Each row is a point on a tangle of strands that fork and nearly touch. The rows are in no order.
In the rows, 128 means zero.
Points whose rows are less than 112 apart are linked; no others are. Some points are linked to none.
J152: [124 134 144  92 139 144 178 116 132 115 140  89  71  99 144 123 107 131
 109 127 177 112]
J379: [ 29 118 148 147  94 149  81 208 140 166  74 155 142 133  69 121 133 114
 105 112 133 116]
J536: [140 109  84 123 136  95  93 113  96 142  96 132 113  71 110 124 143  86
 144 156 145 192]
J992: [130 155  76 113 138  54 159 120 107 105 167 137 145  89  81 151  87  95
 131 176 132 119]
J388: [141 190 147  98 142 116  51 139 115 159 132 151  98 108 100 130 130 168
 127 158 115 127]
J108: [118 107 143 107 195 111  88  96 131 152 132 118 183  93 199  72  86 119
 164 143 135 126]
J67: [161 172 152 133 137 146 103 103  66 141  86  87 118 100 160 141 162 129
 175 150 120 116]
J630: [131 147 102 102  88 114 145  82 128  93 154 166  87 145 103 154 149 132
 164 142 105 165]
J589: [ 91 179 135 169  96 150  85 135 148 155  99 145 162 158  77 119 134 133
 145 124  91 139]
J546: [ 75 143  86 124 151  99 146 153 136 101 134 109 145 155 115 116 109 111
  93 118  62 123]
J83: [137 155  64 157 136 101 147 194 159 103 147  68 126 152  68 128 113 125
  93 146 111 126]
J727: [161 138 117 143 108 101 127 178 139  93 128 102 106 170  94 118 143 124
  92 140 125 122]
J848: [ 99 204 144 179 132 196  97 187 107 177  92 102 150 135  98 171 154 139
 161 118  92 119]
J345: [ 75 119 162 174 131 163 122 172  89 193 100 122 132  96 131  80  70  92
 127 106 123 124]
J617: [101  85 102  91 124 108 211 150 106 106 116 132 135  94 147 134 112 138
  82 113 126 102]
J259: [135 157 116  94 121  68  94 132 124 119 138 149 123 104  81 145 107 108
 131 168 154 121]
J627: [178 143 196 117 100 153 103 138 128 127  88  97 112 142 194  80 131 149
 121 125 154  94]
J86: [152 203 147 196 113 185 129  92  94 160 121 108 141 133 132 175 174 113
 182 109  96 126]
J572: [102 115  81  98  63 170 208 138 145 103 115 162 117 121 109 114 104 166
 109 118 144 134]
J513: [115 178 133  95 162 116  75 115 155 158 129 115 152 144 142 138 135 158
 108 135  52 122]
J177: [ 74  59 137 166 157 123 157 124 105  91 145 146 189 151 135 123 106 129
 107 103 104 102]
J254: [118  89  92 135 108 170 199 170 176  61 120 100 108 166 136 138 193 141
  87 101 110 163]
J411: [157 106 137  70  73  55 150 128 123 133 121 179 105 117 131 179 160  76
  78  91 142 150]
J103: [140 105 175 198 117 152 116  87 133 129 138 127 179 147 129 164 170 125
 161 130 155 122]
J296: [157  79  73  85 180 131 150 102 102 125 175 188 116 116 169 175 117 156
 143 135 135 171]
J215: [156 140 118  91 131  88 192 139 150  76 155 121 122 132 164 128 114 145
 117 131 158  86]
J649: [ 99  63 139  97 111 160 171 126 148  86 156 195 132 167 120 159 133 190
 105 117 159 107]
J258: [174 103 128  57 110  78 129 143 154 137 125 183 109 142 153 153 145 130
  80 100 147 156]
J783: [ 86 178 162 181 124 178 104 200 127 216 129 107 118 133  82 156 115 114
 125  94  83 127]
J880: [100  64 114 101 125 115 136 127 139  88 135 167 117 124 114 158 164 157
 108 122 158 132]
J406: [157 168 165 160 142 118 144 135 121 133 149  70  91 130 123 104 104 109
 142 129 157  96]
J674: [ 93 150 140  73  99 119 123 112 141 131 138 177 109 127  92  77  65 146
 138 146 140 118]
J543: [107 107 110 109  93 165 193 118 102 105 141 161  79 123  97 145 127 142
 114 104 145 134]
J155: [ 78 135 133 102 150 138  91 171 164 178  98  93 104 107 131  87  85 124
  94 122 136 135]
J648: [146 160 113 103 169  74 142 113 188 104 166  88 122 141 160 130 125 131
 116 140 153 119]
J338: [134 129 151 104 152  87 107 130 135 109 153 148 134 105  86 138 113 151
 117 185 205  96]
J377: [ 93 107 188 170 139 161 127 142  90 179 116 137 166 130 138  95 100 121
 106  89  88 103]
J482: [128 163 100 120 143 108 119 134 178 114 153  68 108 129 108 107  92 129
 124 169 160 117]
J121: [ 88 147 141 128 148 185 162  84 132 152 149  80  66 104 128 126 105 119
 148 115 162 138]
J697: [179  93 147 134 123 162  95 101 104 172  94 140 144 130 184 124 157 143
 148 112 108 165]
J990: [114 106 119  80 181 107 153 107 162 124 165 150 148 113 150 120  73 153
 118 140 177 122]
J161: [101 171 120 158 120 137 127 157 153  95 128 112  93 150  84 149 183 114
 148 117 109 143]
J468: [120  84  46 110 115 112 126 139 117 135  92 146 116  99  85 132 113 101
 114 139 157 182]
J563: [110 214 158 138 113 106 121 154 148 108 114 124 118 130  85 172 223  78
 152 113  96 141]
J873: [119 116  75  86  64 147 191 157 190 138 117 146 151 132  99 139 127 150
  85 113 137 171]
J18: [137  87 132 131 200 183  80 110 135 152 113 130 147 137 194  97 134 184
 141 135 133 145]
J629: [177 101 143 136 133 126 128 113 141 118 125 105 120 164 205 107 154 111
 112  90 101 138]
J689: [157  85 172 177 130  97  77 178 105 114 125 129 154 144  98 135 149 132
 106 163 181  84]
J913: [ 74 169  82 152 140 123 150 169 176 108 143  50 118 122  89 119  99 107
 138 156 120 131]
J816: [ 74 172 160 143 153 181 125  79 155 142 147  91 119 114 127 135 120 128
 178 133 125 110]
J162: [119 136 132 118 108 154  88 106 172 124  61  97 124 141 179  55 133 123
 166 131 138 144]
J137: [138 112 141 214 134 144 105 162  81 116 130  97 129 131 107 115 139 104
 146 155 145 116]
J507: [115  93 151 110 176 158  84  75 114 151  90 128 181  96 192  93 139 147
 159 138 119 130]
J370: [170 122 144 175 161 145 109  90  66 128 123 104 138  99 158 162 185 125
 171 151 128 135]
J179: [142  82 141 187 140 104  99  86  89  86 125 129 148 100 124 179 187 100
 178 153 152 114]
J391: [124  97  82  67 152 127 143  69 158 139 159 181 144 108 165 168 118 142
 142 115 135 170]
J146: [139 150 142 136 136 109 104  94  81 129  95 116 159  88 157 105 137  99
 186 147 104 113]
J941: [138 187  81 136 112 128 127 163 179 133 117  98  92 146  67 129 149 105
 138 122 108 176]
J264: [143  78 134  64  74  73 172  97 114 104 138 194 127 115 170 176 138  86
 115  94 119 134]
J773: [138 169 114 154  79 133 120 129 160 145 143 165 153 174  69 151 140 129
 153 109  90 167]
J357: [122 173 119 111 149 112  70 123 133 118 102  93 139 147 165 103 150 136
 156 159  64 122]
J922: [188 116 190 104  67 123  94 150 115 121  71 153 142 165 188  87 136 141
 121 126 131 110]
J31: [138 174 127 181 132 192 106 140  76 152  93 106 155 143 133 157 160 144
 149 122  75 132]
J721: [ 66 157 163 111 114 106 119  92 139  90 107 150 150 128 119  90 118 108
 172 144 123  89]
J980: [227 104 132 139 107 140  99 120 128 140 113 117 107 156 203 136 186 123
 151 108 106 157]
J624: [153 129  66 124 152 111 177 133 100 142 156  67  89  70 136 134  94 106
  98 134 151 132]
J945: [ 78  56 119 186 129 157 123 118 111  96 119 154 175 170 103  94 109 143
 132 133 125 128]
J670: [120  94  97  87 141 115 201 137 130 129 151 165 144  78 142 132  77 179
  93 139 164  91]
J554: [159 159 147  78 151 100  81  85  83 150 151 174 110  85 124 145 141 150
 151 164 101 136]
J666: [101 120 158 134 145 124 124 156 149 128 150 107 149 122  90 114  70 145
 109 169 204  77]
J216: [153 158  45 148 127 125 159 134 143 150 128  97  97 131  96 131 120  95
 115 102 103 184]
J813: [106  82 159 163 149 119 112 128  88 131 137 158 187 168 136  77  91 116
 104 100  71 107]
J6: [ 83 189 123 157 135 177 113 140 153 175 126  90 112 110 113 136 126 113
 184 132 115 148]
J884: [182 106 105 132 103 109 198 138 131  61 167 112  98 153 133 172 169 143
 106 133 142 122]
J628: [147 161 165 114 105 119 101  85 126 138 125 166 170 143 137 155 149 132
 157 123  88 118]
J356: [128 100  84  99 108 125 139 133 164 162 104 139 134 123 112 128 115 119
  90 106 160 172]
J608: [121 107  85  97  95 154 172  94 116  69 144 173  63 143 106 136 136 159
 148 157 134 147]
J754: [142 112 149 148 145 132 160 138 127 130 151 112 129 132  99 101  70 133
 122 134 157 108]
J323: [160 115 128 166 111 155 195 112 138  99 171 105 120 163 119  91  87 140
 149 140 178 119]
J499: [144  93 152 110 178 111 165  96 108 105 155 112  92  78 155 134 119 125
 129 126 201  96]
J573: [ 90  55 163 120 112 139 175 104 101 110 142 206 137 140 137 167 129 133
 111  91 140 104]
J430: [152 128 145 119  86 127 197 119 183  76 160 106 129 161 138 122 105 144
 123 125 172  98]
J594: [132  93  96 116 127 147 197 127 155 111 141 104 109 151 159 139 140 129
  82  88 117 149]
J747: [ 91 131 143 151  79 174 111 137 118 158  71 146 147 149 122 103 152 134
 137 104  93 128]
J234: [ 67 153 126  99 121 111  90 101 141  81 116 129 147 150 148  85 123 125
 145 149  63 102]
J53: [120  74 167 212 125 165 109 126 135  99 124 138 187 166 119 115 138 154
 149 141 135 100]
J860: [137 108 129 150 124  77  93  89 129 113 136 131 161 117 120 158 151  97
 149 147 136 122]
J729: [155 139 108 112 140  80 179 128  88  78 185 132  87 138 126 169 142 137
 100 130 106 100]
J510: [144 102 143 152 149 128 117 120  93 167 129 123 148 111 132 127 115  94
 115 108 134 149]
J445: [111  93 141 102 207 152  62 128 112 160 119 109 103 108 163 103 137 170
 117 153 130 114]
J715: [ 95 165 132  79  96 137  99 114 181 107 108 140 108 140  93  74 107 139
 156 166 152 135]
J221: [152 154  73 114 133 139 211  94 152 109 151  90 121 123 150 149 137 106
 124 103 107 139]
J405: [141 195 173 153  88 150 114 150 117 145 102 137 121 126  90 186 216 128
 136 113 118 119]
J985: [141  56  97  91 151 162 154 111 112 114 166 201  76 148 157 150 129 180
 112 110 136 160]
J832: [ 69 132 118 149 149 128 114 180 124 165 122  74 138 101 127  97  56  94
 107 118 129 135]
J760: [114 133 103 123 146  75  78 105  86 129 100 129 129  85 128 106 124  81
 141 155  95 141]
J526: [118  92 149 104  86  98 164 100  89 102 148 220 142 141 123 197 138  98
 109  86  98 129]
J332: [121 165 131  78 164 126  75 124 155 158 141 152 110 136 121 100  97 176
  95 139 100 126]
J140: [160 112 149 134 104 135 106 130 147 153  96 102 163 166 185  73 108 106
 115  90 107 134]
J826: [145 151  85 116 161  77 187 137  97 137 175 105 136  65 119 138  77 122
 108 152 149  90]
J619: [165 150  63 144 128 132 193 101 114 158 148  99 104  85 122 141 105  93
 135 100 131 161]
J840: [178 113 150 144 127  88 105 163 144 103 148 126 137 172 107 171 168 138
  94 139 162 102]
J111: [ 58 201 121 145 124 184 116 173 143 201 138 106  87 132  94 125 107 128
 122 105  86 154]
J815: [141 171 159 190 115 154 112 115 133 134 107  88 149 123 129 168 186 110
 186 125 146 120]
J138: [117  66 128 116 202 115 108 113 104 155 130 105 148  85 156  97  93 102
 122 119 144 139]
J219: [124 129 133 140  98  92  99 105 151 152 100 157 188 121 105 160 152  97
 150 114 116 147]
J644: [165 174 100 116  66  88 130 113 138 129 151 159 122 155  92 125 110 111
 154 138 111 154]
J239: [130 128 143 122 102 137  85 129 155 100  94 134 135 157 136  80 131 156
 162 162 139 131]
J381: [ 75 104 150 109 164 170  56 181 110 182  79  97 111  93 148  98 118 140
 115 152 139 128]
J420: [133 119 133 125 104 166  79 135 124 170  59 138 122 121 149 105 143 132
 117 101 114 164]
J611: [150 122  78 113 122  76 212 141  78 102 147 136 116  98 153 152 129 130
  82 111  86  92]
J434: [135 162 168 146  97 142 116 116 103 162 127 157 125 117 114 162 154 126
 116 113  95 116]
J927: [137  81 127  95 104 133 100 122 186 130  81 113 137 145 187  59 110 113
 120 113 141 157]
J369: [168 159 172 136 113 135 101 141 122 165 102  86  90 113 141 108 129 105
 129 134 162 107]
J28: [136 165 128 128 112 114  90 157  68 160 121 168 114 136  82  90  94 113
 114 108  87 118]
J66: [193 153 141  93 185  97 118 103  99 143 197 168  90 118 143 131 120 163
 139 137 125 145]
J134: [111 117  83 145 141 133 168 170 184  40 133  78 135 177 116 108 162 139
 102 134 104 145]
J775: [166  91 112 118 138 132 132 141 125 106 156 166  94 155 134 143 135 181
  99 139 152 131]
J368: [171  83  72 141 122 131 168 118 121  98 173 148 116 138 112 181 149 148
 135 150 154 148]
J342: [146  80 142 205 142 118 122 151 107 127 121  89 154 127 121 113 126  87
 112 100 128 118]
J794: [106 172 216 120  94 109 116 117 162 117 116 137 177 134 129 111 109 119
 136 130 131  65]
J433: [150 125 147  88 190 110 110 106 133 145 158 161 125 111 179 127 104 150
 138 120 149 118]
J123: [110 115 177 192 136 158  89 177 116 132 113  89 156 137  90 136 151 138
 131 150 161  87]

A fork is a point with three links, a tip a point with one. Leave the first point through the second and follow the links. Name the first fork or tip that comes.
J179, J370: J674
J510, J342: J754
J980, J697: J619
J990, J433: J794

Follow the links from the first point to the second, and from the first to the third. Name the last point that the two ways share.
J510, J594, J941: J619
J430, J630, J594: J619
J258, J66, J296: J775
J627, J377, J434: J754
J66, J411, J391: J775

A fork is a point with three links. Follow the links from the first point to the second and name the forks in between, in order.
J216, J369: J619 J754
J391, J670: J775
J445, J254: J754 J619
J345, J369: J754
J134, J873: J619
